Each row is a point on a landscape with many valleys, with its height.
A ball rolls from a point to the lowest of its 2 nearest points, and stops where none of them is lower. Distance is the straight distance between rows; heights are no part of it.
K441: 11	15	-9	32	-3	41	-27	-15	-23	-4	11	16	-5	-15	-27	-19	-8	-14	-5	14	27	8	-2	-9  h=293
K61: 12	-29	9	-6	13	32	-4	-3	-34	-13	-4	28	-13	36	-35	52	-36	-2	-9	0	-32	3	26	-6  h=560
K549: -13	24	-13	10	14	-20	-11	11	-9	6	12	-41	-16	-11	0	0	26	44	7	22	24	0	-27	-11  h=442
K116: 23	-37	27	-20	-11	12	-4	4	-37	-8	-44	-11	2	28	-28	26	-28	2	6	-12	-43	-12	-9	2  h=239
K113: 7	12	-7	5	-10	26	-19	-23	-20	12	9	-21	-20	-5	-11	-10	-5	1	-5	11	27	4	1	-6  h=272
K168: 23	-3	12	39	-14	15	-14	-5	-11	-18	2	34	-20	-13	-28	-13	3	-11	-31	7	23	13	3	-10  h=235
K174: -16	7	-10	-12	19	17	-23	-9	17	6	12	-31	-11	0	0	-8	17	2	19	37	22	5	-24	-5  h=718
K717: -11	11	25	53	-11	-5	-1	27	-17	-16	-10	-13	-12	-8	37	-1	27	5	0	-2	3	29	-20	-22  h=144
K939: -18	-11	-6	-9	22	-24	10	28	29	-4	17	-13	17	-40	45	-11	0	-10	-11	-3	-30	-30	13	9  h=759
K718: 8	11	17	5	-10	-23	27	14	14	-7	15	26	6	-27	12	3	1	-23	-11	-1	-3	8	9	1  h=292
K751: 16	-9	4	6	2	10	12	29	20	17	30	1	6	-7	12	-15	8	-13	-10	31	-7	22	-12	5  h=403
K326: -6	-3	0	-8	-11	-36	20	8	16	-1	3	-19	14	2	4	-20	3	11	10	-7	-2	-6	16	8  h=315
K285: 1	9	-36	-21	4	-19	3	4	-5	7	23	-31	-9	-19	0	-2	5	6	9	20	-19	8	-9	9  h=601
K291: -17	6	-9	-52	2	-39	-2	35	14	-6	29	-37	-11	-19	8	-12	14	29	5	1	-16	-15	-5	16  h=677
K556: 24	-15	-5	45	23	10	0	-3	10	20	18	28	-13	-15	19	-42	14	12	2	21	-2	13	4	-33  h=361
K815: 14	-17	30	-5	-17	11	9	-7	-1	-33	-5	22	-9	19	-33	35	-48	-22	4	-6	-25	-15	24	29  h=535
K955: 34	8	7	18	5	26	-6	-34	16	1	25	65	-10	-9	-3	-30	13	-6	-21	7	10	18	-4	-19  h=220
K461: -31	12	-27	-23	3	-34	-26	70	43	-19	29	-24	18	-34	7	-13	2	12	-1	-16	-10	-36	-2	0  h=522
K32: -12	40	-26	-28	21	-10	-19	-23	-10	16	2	-31	7	17	-18	-7	9	30	18	9	7	3	-21	-20  h=526
K849: 23	0	26	8	-7	-14	11	47	21	5	23	11	6	-26	34	-11	18	-26	-13	14	-5	7	-15	1  h=352
K437: -8	5	-33	-21	52	26	-14	-31	-18	18	-5	-13	7	13	-1	-7	6	25	2	26	32	-9	-9	3  h=660
K9: 13	-25	4	-33	-5	12	-13	-21	-50	-6	-28	-19	2	47	-20	32	-16	9	-7	-3	-13	-11	-9	10  h=177
K281: -4	21	-28	20	39	43	-37	6	-10	-6	-19	-12	-2	1	11	-33	22	3	4	1	46	10	-40	-2  h=719
K158: 11	-2	-4	15	18	25	-2	-21	-1	11	-10	20	13	16	-7	-12	11	-4	-15	21	21	2	11	-26  h=357
K237: -13	-12	9	-5	9	9	-9	1	21	1	14	-18	-14	-29	15	-2	9	1	26	27	7	18	-6	-3  h=742
K724: -21	3	-1	5	-5	-22	-6	62	22	-12	18	-36	-18	-11	24	-8	22	12	7	-5	-6	1	-20	-10  h=511
K247: -15	20	-14	23	15	33	-20	-21	-30	22	5	-18	-2	2	-2	-15	6	25	2	4	46	-9	4	-16  h=199
K986: -11	-23	-13	-18	0	6	8	-25	-28	36	-23	-2	-3	23	-36	8	-17	27	-14	-9	0	19	3	5  h=389
K694: -26	19	-18	-3	-15	-21	7	36	43	-14	-4	11	11	-8	11	-6	14	-21	3	-23	16	-14	11	18  h=375
K371: 16	-7	14	-17	-5	17	-12	-29	-37	-3	-3	-12	-1	28	-7	26	-24	0	4	4	-9	-7	20	11  h=108
K877: -4	2	-2	15	16	-21	-21	33	-8	-5	23	-46	-20	-22	24	-13	20	32	2	15	0	6	-39	-23  h=490
K749: 11	16	5	39	-20	-27	11	-2	12	-19	-8	-15	-26	-9	2	4	20	-11	-1	-11	11	9	20	-5  h=137
K891: -8	1	6	5	-5	16	6	-19	18	5	13	-18	-8	-15	30	3	4	-19	20	7	2	7	16	8  h=761
K58: 6	-15	-14	-11	-20	-6	11	-28	-29	30	-23	-17	16	42	-25	0	-22	9	0	-15	-22	8	-20	-4  h=341
K117: 15	-14	20	-18	-22	9	17	-9	8	4	4	13	2	15	-21	22	-38	-17	21	-12	-19	8	12	4  h=513
K270: -35	15	-9	-29	-14	-15	3	-20	15	-7	-11	-19	-13	-3	14	-2	4	-23	2	-21	0	5	1	34  h=408
K961: 5	8	1	11	-16	-3	2	-10	-10	11	9	-9	6	-9	-27	8	-3	4	13	18	10	2	-7	8  h=201
K70: 29	-3	-1	16	21	39	-3	-24	-14	17	12	59	13	4	-22	-22	-1	5	-15	9	28	3	11	-19  h=298
K570: 47	-2	13	21	-9	3	15	-26	14	-5	9	60	0	9	-20	-9	-3	4	-28	9	2	14	9	8  h=141
K726: -20	-4	-19	-11	-6	15	-20	-30	-43	20	-17	-5	-1	25	-34	7	-16	37	-23	4	28	-2	4	-1  h=436
K657: -3	-4	-5	-12	-11	-9	25	3	16	-5	-18	9	11	-7	-3	18	15	-24	-18	2	1	20	24	6  h=227
K867: -23	-5	-22	-33	2	-21	27	29	32	1	-6	-2	12	2	8	25	10	-15	4	-17	1	0	13	19  h=301
K572: 16	-9	5	-14	-3	-3	20	-9	31	-8	-18	34	16	10	7	31	2	-31	-7	-6	-17	6	22	18  h=176
K173: 17	-6	28	45	-24	-6	0	17	4	-16	-8	23	-20	0	-3	-36	16	-10	-30	-10	16	20	6	-17  h=153
K216: -6	35	-44	-10	34	-6	-28	-3	-18	8	20	-32	-8	-8	1	-10	11	19	14	32	-20	1	-19	-15  h=567
K334: 1	-17	-4	-19	-9	-26	10	-31	1	39	-2	-18	6	22	-2	3	-11	1	4	-16	-15	-2	-9	15  h=388
K454: -17	-4	-21	-45	21	-26	-3	41	27	-11	24	-44	14	-22	30	-12	7	17	-4	-3	-35	-18	18	11  h=722
K835: 21	-11	-28	1	32	30	-2	-31	-30	20	-15	11	8	23	-17	41	-15	-1	7	2	-3	8	10	-3  h=599
K757: -22	-18	-4	-26	14	-5	25	24	28	-3	3	20	33	-25	37	-2	-9	-12	10	-3	-27	-13	17	-4  h=784
K134: 33	-12	-7	23	13	-5	7	-16	16	13	14	28	24	10	-1	-34	8	-7	-2	20	0	9	6	-22  h=411
K643: 15	3	21	18	-26	5	20	-10	-10	-7	12	31	7	15	-12	48	-15	-8	-28	-4	-10	-4	12	27  h=225
K750: 31	2	27	20	-29	-3	8	-23	8	-30	8	57	-2	10	-16	24	-5	-3	-40	2	-7	-11	-8	17  h=193
K137: -15	33	-26	-16	2	6	-7	-44	-34	16	-13	-14	6	23	-33	-9	-2	32	7	2	23	-11	-13	-8  h=482
K407: 1	-3	20	11	-14	9	0	-29	8	-39	8	19	-33	-11	-14	14	-16	-28	-11	-2	-16	1	43	-1  h=852
K592: -14	8	6	36	1	23	-27	21	-35	0	3	-26	-14	-6	24	-11	27	-2	3	4	18	22	-36	-26  h=218
K801: -26	14	20	3	-24	2	12	-4	7	-30	-3	18	-7	-25	8	17	-13	-26	-2	-15	-11	-7	45	9  h=839
K472: -5	27	-35	4	29	-8	-8	-5	-26	19	15	-21	1	-8	1	-34	21	61	-3	18	33	-15	-32	-6  h=380
K499: -16	-18	26	-13	-29	4	2	5	8	-9	-32	37	17	9	-11	22	-29	-10	-9	-39	-7	-29	12	14  h=475
K889: 22	-20	30	33	24	-21	-9	57	12	-11	10	-10	-25	-1	24	-17	10	-2	7	-10	1	31	-33	-18  h=470
K541: -10	-4	9	-17	-5	-23	12	0	19	19	-23	-4	25	12	20	-5	-7	-7	16	-22	-1	-36	17	9  h=396
K892: 0	2	17	48	-35	-8	6	15	5	-15	-3	5	-23	-4	25	-7	27	-9	-17	-18	5	17	8	-4  h=53
K553: -19	31	2	-13	-23	-13	4	-1	9	-10	-11	-31	-12	-19	13	13	17	-23	-7	-7	7	2	-12	8  h=374
K209: -27	19	16	0	-12	10	14	17	21	-24	-8	40	29	-28	11	-6	-18	-23	11	-26	-12	-24	27	-3  h=822
K463: -37	-4	8	-31	-5	10	15	12	25	-7	-8	29	38	-14	25	-9	-12	-26	20	-26	-9	-12	27	14  h=804
K234: 29	-35	15	0	-11	21	6	0	-12	-26	-14	34	-18	39	-28	47	-45	4	-8	-3	-45	-6	10	15  h=547
K912: 17	-11	24	20	16	-7	-1	47	29	-18	15	-7	-7	-25	31	-15	31	-18	-8	-3	-6	18	-35	-6  h=409
K433: -8	-1	21	-22	-7	3	8	11	0	-5	-29	65	43	13	3	28	-24	-16	20	-48	-6	-28	4	14  h=450
K405: 13	-29	17	-20	-14	-5	17	-7	-16	23	-35	-4	12	28	-18	21	-26	-6	13	-37	-42	1	-15	-2  h=291
K916: -13	-11	11	18	-36	6	4	-4	-7	-20	-3	13	-2	9	-21	25	-16	-13	-51	5	-12	-9	8	18  h=256
K253: -18	-6	0	-8	-34	4	-4	-22	-8	-17	-22	-16	11	12	-21	11	1	-13	-23	1	1	3	6	24  h=297
K699: 11	-32	3	-24	0	-2	11	-26	10	27	13	-8	4	18	-7	-20	-17	4	18	9	-7	4	-4	4  h=437
K485: 16	-2	2	34	6	-5	-3	3	-8	14	8	-1	-23	-14	12	-23	19	3	14	3	11	11	-4	-8  h=295
K368: 12	-14	-21	22	18	23	3	-29	-33	4	1	32	-14	27	-27	29	-28	-6	-16	2	-13	4	28	-9  h=579
K351: -21	26	-5	-19	-20	-10	4	-25	-13	-6	-13	-29	-5	1	-9	34	20	12	-14	1	13	3	-6	23  h=338
K363: -26	18	-21	-13	-6	-20	-1	51	46	-14	3	-22	8	-16	15	-13	15	6	3	-4	6	-14	-12	0  h=447
K86: 6	1	21	-26	8	-16	25	14	26	2	-8	46	34	16	4	22	-30	-18	28	-31	-16	-19	10	-4  h=407
K262: -10	21	-15	12	26	24	-30	9	-30	19	5	-26	-9	-25	10	-47	18	44	0	9	37	-3	-14	-26  h=299
K855: -31	17	-14	-41	12	-34	2	6	7	12	28	-34	-14	-11	-9	12	6	30	16	26	-9	5	-18	10  h=633
K708: 16	9	17	8	-8	-11	14	2	-24	11	25	-18	23	-14	9	-4	1	6	9	25	19	4	-10	-2  h=128
K144: -9	2	18	7	8	3	-14	19	6	-12	3	-26	-34	-37	21	-11	18	-27	23	12	-1	24	-14	-17  h=762
K278: 5	-10	-31	-18	38	3	-6	-22	-22	18	-13	-1	4	1	-10	14	-1	19	16	10	4	10	5	-5  h=626
K444: -3	10	-30	8	48	31	-16	-8	-4	2	3	-12	6	-2	-2	-20	22	17	11	32	36	-4	-25	5  h=689
K474: -11	9	-25	20	42	19	-43	11	-17	-3	-16	-28	-29	13	17	-47	41	22	15	0	18	14	-48	-14  h=750
K713: 11	15	0	31	-20	-22	3	-17	28	-8	3	7	-4	18	-3	0	-3	-17	0	-10	0	-9	26	-2  h=206
K894: 6	16	-11	23	-6	-33	7	-1	1	3	-6	-31	-22	3	3	-19	11	13	4	-1	5	6	6	-7  h=215
K317: 14	-23	9	-31	1	-9	20	18	-4	9	-36	14	24	8	7	22	-21	-13	31	-24	-32	-9	-1	0  h=345
K543: -3	-14	31	-12	-31	-16	10	-10	13	-5	-28	2	26	1	4	9	-24	-9	-7	-27	10	-40	23	12  h=446
K859: 22	-27	15	-3	-15	21	1	-31	1	16	14	25	-2	9	-10	-3	-21	-13	17	6	-13	-5	19	-5  h=485

Where does a ball stop that starts at each point below?
K86: K371
K270: K570
K499: K892
K553: K570
K281: K58
K174: K58

Write out the way that a ball takes from each point below.
K939: K454 > K291 > K855 > K285 > K216 > K32 > K137 > K726 > K986 > K58
K433: K86 > K317 > K405 > K116 > K9 > K371
K61: K234 > K815 > K117 > K859 > K699 > K334 > K58
